Each row is a point on a tangle of strands that fork, close into loops and nearly touch. The rows are in no order.
(in the rows, 100 means zero)
Two points are linked if the straight distance between their rows is under 90.6. Some points are linked to none.
pego: [ 74 120 143 133  87  81  64 119  85 123 119 116  58 102  77  99 107 108
  93  94 108 126  98 107 116  93 134  96 134 131 105]
Sifu: [ 57  91  98  84  78 126 135 111 110 100  74  90 136  75 129  86 106  98
 119 111  90  80  60 115 115 121 117 118 106  99 140]
gazus: [ 78 101 122  81  53 122  84 118  72 112  90 129 145 105 127 118 132  77
 102  93  98 106  79 124 109  98  84 101 135 110 147]
fibab: [ 94  89 123 150 124 133  88  72  88 102 107 101  70 127  84  86  98 101
  67  93 129  88 124  85  94 114 109 113  56 117 115]
latof: [125  85  62  62  71  65 105  68 112 102  73 111 156 117 110  76  78  49
  63  83  66 118 152  96  69  91  62 110 106  90 110]
Ganoz: [130  85  62  96 108  42 132 103 119  82  96  98 101  78  85  97 105 118
  91  78  44 104 113  74  84  80 111  92  91  95  52]
sezo: [126 122 100  84 121  84 127 101 136  84  91  59  78 116 125 159  93  77
 145 128  93  83  68  85  76 103 101  87  83  63  83]
Demeb: [104 140 112 101 114 138  97  84 107  95 115  91  80 126  83 173 102 102
 117 143 154  80  79 114 119 102  84  96  79  76 108]
Tir: [117 104  90 114 109  50  82 140 123 118 135 100  79  89  57  88 117 129
  75 109  66 111 121  77 102  98 118 104 121 124  60]
rudur: [ 80 103 103  63  96  94 130 120 141 119  90  76 103  92 114 109 104 100
 114 130  66  97  68  85  90 106 114 131 112 114 124]
kida: [114 117  77 110  96  62  81 151 102 122 109  83  88  69  79  72 121 134
  86 102  70 112 116 102 115 114 123  89 124 122  68]
Ravo: [125 134  73  99 116 113  85  96 122  82 119  92  75 129  88 157 105  97
 122 117  85  86  99  94  85 100  93 100  70  65  75]
vef: [ 89  62 121 112  89 118  94  92  70 109  79 109 125  87 115  43  92  76
  90  94 126 117 110 105 120 102  77  94 121 100 117]
Dis: [ 75 115 141  90  90 137  70  97  93 113 110 131  90 115 106 147 110 107
  98 101 122 100  62 146 112  94  92 108 134 102 151]
zuvef: [ 97  68 113 116  87  98 103  78  69 125  83 107 146  90 115  30 104  65
  73  95 120 144 111  98 116  99  63  90 126  94 110]
dabup: [118  97  80  65 108 101 119  89 123  60  88 106 113 108 116 144  94 113
 116  84  60  95  90  93  78  82  86  99  83  71  88]
kuda: [121  85  55  60  64  61 143  78 106  72  84  95 157  89 106 120  96  76
 117  62  54  92 112 111  75  78  89  89  77  77 105]
gake: [101  86 105  99 122 120  84  89  87  83 117 138 114 105  85 111  83 125
  87  98 103  95 132  97 105  92  84 115  86 105 100]
somap: [ 57  82  82 113  97  98 128  95  63 117  96 121 136  44  82  63 112 127
 110 111 125  97  69 122 156 109 113 100 112  90 104]
ralor: [ 91  79 110 114 132 109 109  82  84  97 122 127  98  89  74  82  89 131
  94 101 114 102 119  82 117  94  94 102  76 103  88]
gegol: [ 85 118  80  93  89 110 123 142 115 115  63  23  83  80 152  60  78  76
 120  79  92  99  82 126  98 125 148 109 104 104 128]
bap: [117  99  97 103 122  79 123  77 105  65 105 118  78 123 101 137 103 150
 135 140 129  95  68  73  84  80  97  89  85  88  72]
pim: [ 71 107  86  84  99 113 134 119 135 110  66  31  92  73 139  61  75  78
 130  97  97  94  68 101 102 120 137 119  98  97 124]
Luf: [100  82 140  88  96 142  63 101  66  96 102 142 134 120 121 122  86  92
  88  81 129 104 111 122  97  75  62 106 127 106 147]
gigir: [111  84 122 114  76  60  66 125  68 129 114 129 106 108  95  73 115  79
  56  88  78 140 139  76  99  90  87  92 139 127  83]
benu: [108  94 119 121  91 110  39  93  55 107 132 151 100 141  87 101  97  98
  75  75 115 105 145 107  92  90  85  97 104 119 100]
satof: [ 90 122 101  87  87  86  61 117 103 110 129 134 106 106  59 153 118 147
  99 107  98 107  93 134 113  97  85 112 129 102 102]
mezin: [ 98 108 106 102  75 117  84 138 104 107  66  47  81  89 150  65  94  66
 115  70  85 108 100 112 100 108 131  97 117 105 113]
rolog: [ 92 117 126  61  87 136 107 119 134 127 102 103  94 107 131 144 133  84
  96 122  92  91  43 130 102 112  95 121 125 101 147]
boki: [131  91  88  82 120  92 120  87 116  55  98 124 109 130 111 147 107 150
 120 111  97  92  76  85  71  68  80  96  89  81  84]
veleg: [ 59  78 102 111 121 122 132  72  53  92  97 125 128  58  88  73  87 133
 120 105 144  94  81 118 156  85  99 107  93  79 109]
gik: [ 83 142 135 128  90  68  73 133 101 131 113  86  37 108  70 101 104 107
  99 134 133 108  82 105 107 108 152  87 144 128  98]
bovaz: [125  82  66  82  90  61 102  77 117 114  86 114 116 104 107  53  71  43
  58  73  74 110 155  77  68 106  57  98 102 106  92]
pezi: [ 88  65 131 127  97 144  85  90  73  94  81  98  90 105 122  53  80  74
  88  82 122  99 125  98 114 100  89  94  96 104 117]
per: [109 152 123  73  99 130  78  93 120 118 128 106  81 127  79 188 120 113
 104 124 161  77  71 150 122 107  73  98 103  75 105]
temad: [ 71  99 106  72 106 113 133 101 125  93  83  89 115  82 111 108 105 105
 121 129  89  92  63  88 110 108 110 127 105  99 126]
nafi: [121 100  86 108  73  62  75 146  86 132  98  87 112  73  96  71 123 109
  79  86  62 120 122 107 107 104 116  88 134 124  78]
Mag: [ 98  72  98 110 128  90 138  84  98  86 103  98  96  61  91  67  97 123
  97  93  90 104 101  70 113  94  97  85  80 102  62]
fuba: [120  87  66  68  98  90 117  87 103  65  82 117 129 105 105 127  88  95
 103  75  56  86 118  94  79  81  78 103  81  79  91]
fivo: [ 97 108  87 175 115 129  91  97  76 120 116  76  56  87  66  66 106 111
  75  99 132 102 105 110 113 122 110  77  72 125  80]
Tunaf: [ 99  86 121 114  84 136  86 107  92  98  66  67  85  93 138  53  85  61
 102  75 100  94 108 105 104 112 109  96 105  99 108]
gike: [132  93  90 106  58  51  68 130  76 130 101 108 117 101  95  68 123  77
  63  84  60 130 142  88  96  89  88  86 137 120  76]
bosek: [116  73  70  77 109  76 125  77 103  68  87 120 122  97 101  87  78  90
  94  66  73  86 130  72  85  87  81  93  79  89  78]
mebor: [102  95 117 137 149 109  94  66 118 100 114  74  57 140  76  89 105  80
  63 111 109  89 117  52  70 117 116 120  48 126 111]
Dumu: [ 70  96 133 114  86 102  84 121  87 118  98 110  65  86 103  81 109  97
  94 106 107 120  79 106 122  97 137 105 137 126 125]
Sen: [104  83  81  72  96 140 103  77  63  82  81 133 188  94 103  97  96  99
 105 104 127  97 112 117 118  82  52 106  93  78 116]
vabin: [ 89  88 128  80  78 132  81 102  60 103  92 145 169 112 131 109 114  82
  96  96 127 114  88 130 106  82  62 104 131  99 161]
fumu: [ 98 105  96 143  98 129  80 102  89 100 105  85  70  90  82  78 100 121
  94 101 118 102 114 111 124 121 115  91  79 102  82]
ton: [121  78  74  90  99  84 108  93 109  98  95 107 108  94  97  68  78  76
  79  77  64  87 147  78  80 106  83 102  91 102  82]
fas: [139 120  87  87 130 107 113  86 134  74 105  91  79 140 121 172 103  89
 136 118  94  83  77  89  76  96  83  85  69  55  78]
notad: [114  93 124 104 140  72 123  79 114  75 122 105  79 140  90 136  98 120
 123 138 127  84  87  46  74  84 108  98  77  94  89]
Pud: [ 71 131 128 136  91  63  54 103  88 132 133 128  61 105  56 102 104 139
  95  99 122 124 106 126 117  97 115  94 133 121  85]
kenav: [ 87  70  91 100 118 130 130  67  61  63  86 131 128  71 104  92  87 139
 127  97 140  96  84 104 134  73  84 101  71  81  89]
mami: [104 146 105  92  88  79  77 156 124 128 100  58  59 102 100 120 107  92
 119 149 100 100  78 102  90 120 137 101 141 112 105]
puzom: [ 93  75  86  76 104 145 118  72  59  64  82 132 159  82 109 105  86 120
 123  98 133  93 100 118 126  74  66 102  77  80 103]
gino: [107  84 116 106 106 134  55  94  66  90 111 152 130 126  99 107  80  97
  78  88 123  97 141 112  94  88  66 110 105 108 117]
Goza: [111 103 129 106 141  69 125  91 135  97 116  69  64 128  89 117  88  92
 108 149 107  84 102  29  71 100 119 103  74 108  87]
tudos: [100 117 107  77 124  95 139  94 137  79  82  51  82  99 122 123  80  86
 137 123  92  95  71  75  83 105 115 101  79  75  95]
fam: [ 96 147 111 115  94  76  76 144 110 125 110  64  50 104  77 116 110 105
 106 149 133 101  82 104 111 123 144  86 144 117  92]
redi: [ 75 135 111 118  98  68  66 100  98 127 140 125  78 114  42 131  99 156
 110 114 122 108 108 128 114  98 106 108 124 111  79]
gaz: [ 63  82 114 103  80 123  99 113  86 106  74  98 106  84 121  76 102  91
 114 101 112  99  70 112 121 113 123 115 129 104 136]
vuf: [ 93 151 118  83  91 130  70  97 112 121 135 118  78 126  77 172 120 133
 104 101 145  97  78 171 121 102  70 105 120  87  94]
Veval: [ 85  95  86 105  99  98 117 120  86 110  90  83 117  44  97  58 114 121
 107 108  96  99  83 113 135 115 124  91 114 101  90]
kivif: [126  92  64  64  61  89  97  87  98  96  70 104 159 109 113  94  86  49
  91  81  62 107 136 123  71 101  61 109  99  83 113]
rol: [ 89 100  96 122 104 122 100 107  99 100  92  75  83  65 100  64  99 113
 104 107 110  99  98 108 128 123 122  91  97  97  88]
fol: [ 91 141 104  77  82 106  59 109 109 121 136 132  95 118  65 169 124 144
 102  97 123 103  83 167 117  95  76 107 131  95  99]
Div: [ 83 117 118  67  62 144  93 126 105 117 101 110 112 105 142 128 146  86
 106  91  88  88  53 141 109 120  89 109 123  99 153]
Lomet: [ 93 133  99  80  82  99 101 147 137 131  88  60  86  92 130 115 112  92
 123 124  69 103  66 110  81 118 125 117 126 106 119]
Lutez: [107 100 130 123 144  81 117  91 137 110 113  57  57 127  87  96  89  77
  85 137 118  85 111  36  73 112 120 114  67 126  99]
fetov: [126 106  64 107 114  59 101 125 135  98 122  97  79  99  68  91 103 114
  89  92  50 102 131  77  82 103 118 101  91  95  52]
guziv: [ 89  83 137 161 118  96  87  96  86 133 134 105  62 101  82  66 103  91
  59  84 100 118 116  75  90  96 111  78 105 147 102]
Numez: [120  82  70  96 134  84 127  57 113  57 105 118  81 116 111  90  82  99
 105  64  84  79 107  55  66  96  98  94  58  93  69]
maraf: [ 85  73 137 151 108 142  86  76  81  94  93  91  74 121 105  65  88  81
  65  87 130  89 120  89 103 109 104 102  71 114 125]
lik: [ 86  96  90  79 107  93 145 101 131  88  69  47 102  62 126  59  63  83
 119  83  83  97  76  88  99 109 118 105  75  94 100]
Zoza: [121  87  61  49  61  79 138  86 107  80  77  82 153  91 112 108  69  49
 109  64  60  97 115 124  70 100  79 105  67  86 121]
Vikob: [127 127  68 122 129  93  99  82 116  77 104  72  66 125  93 124 101  86
 114 114 102  87 110  73  75 110 123  96  47  76  61]
niv: [114 106  75 158 120 117  86 112  87 122 124  72  57  84  79  49 105  97
  66  81  95 103 126  96  87 121 111  59  95 135  66]
roli: [ 99  98  73  69  69  81 143  92 111  79  97 102 157  73 107 139 145 126
 124  99  61  89  76 117 103  81 108  94  91  90 110]
Kor: [ 82  77 101  84  85 132 101  86  65 101  78 127 190  97 122  85 104  90
 102 110 134 102  97 130 117  93  67 110 115  90 151]
Kazat: [114  99  73 113 133  91 114  67 114  70 114 104  71 111  94  98 101 107
 107  88  94  88 113  62  76 100 115  96  55  86  56]
visaz: [111  73  78 102 113  67 129  84  95  82  95 114 110  72  83  88 110 140
  97  94  76 106  98  74 111  85 101  80  82  95  56]
Ret: [117  95 120 121  73  84  35 113  75 106 128 142  79 132  86  99 110  83
  69  74  82 121 151  88  87  93  94  94 122 125  89]
mev: [104  99  83  82 118  89 144  83 126  67  73  55  87  85 127  89  57  87
 127  80  81 101  80  83  85 108 122 100  65  75  85]

A tip is a point with one link. Name the tips that can be reached along the links from each point below, in the order of the rows.
vef => zuvef
fetov => rolog, niv
gik => Demeb

A fork is a point with three links, a tip a point with one. Leave the first point through the second and follow the links. Name the first fork or tip that comes.
Tir, fetov => gino
Sifu, temad => pego
mev, tudos => bosek
notad, Goza => pezi
niv, fivo => vabin

How many points has the smallest loop of links through each point below? Write - if it is on no loop.
pego => 10
Ganoz => 14
puzom => -
latof => 8

Name the points in between on the shortest way along the links from the first point to the second, in order.
nafi, rolog => gike > gigir > Ret > benu > gino > Luf > vabin > gazus > Div
gino, rol => Luf > vabin > Kor > Sen > puzom > kenav > veleg > somap > Veval
mev, fibab => lik > pim > gegol > mezin > Tunaf > pezi > maraf
Numez, mev => Kazat > Vikob > Ravo > fas > sezo > tudos
mami, vuf => fam > gik > pego > Pud > redi > satof > fol
bap, zuvef => notad > Goza > Lutez > mebor > fibab > maraf > pezi > vef
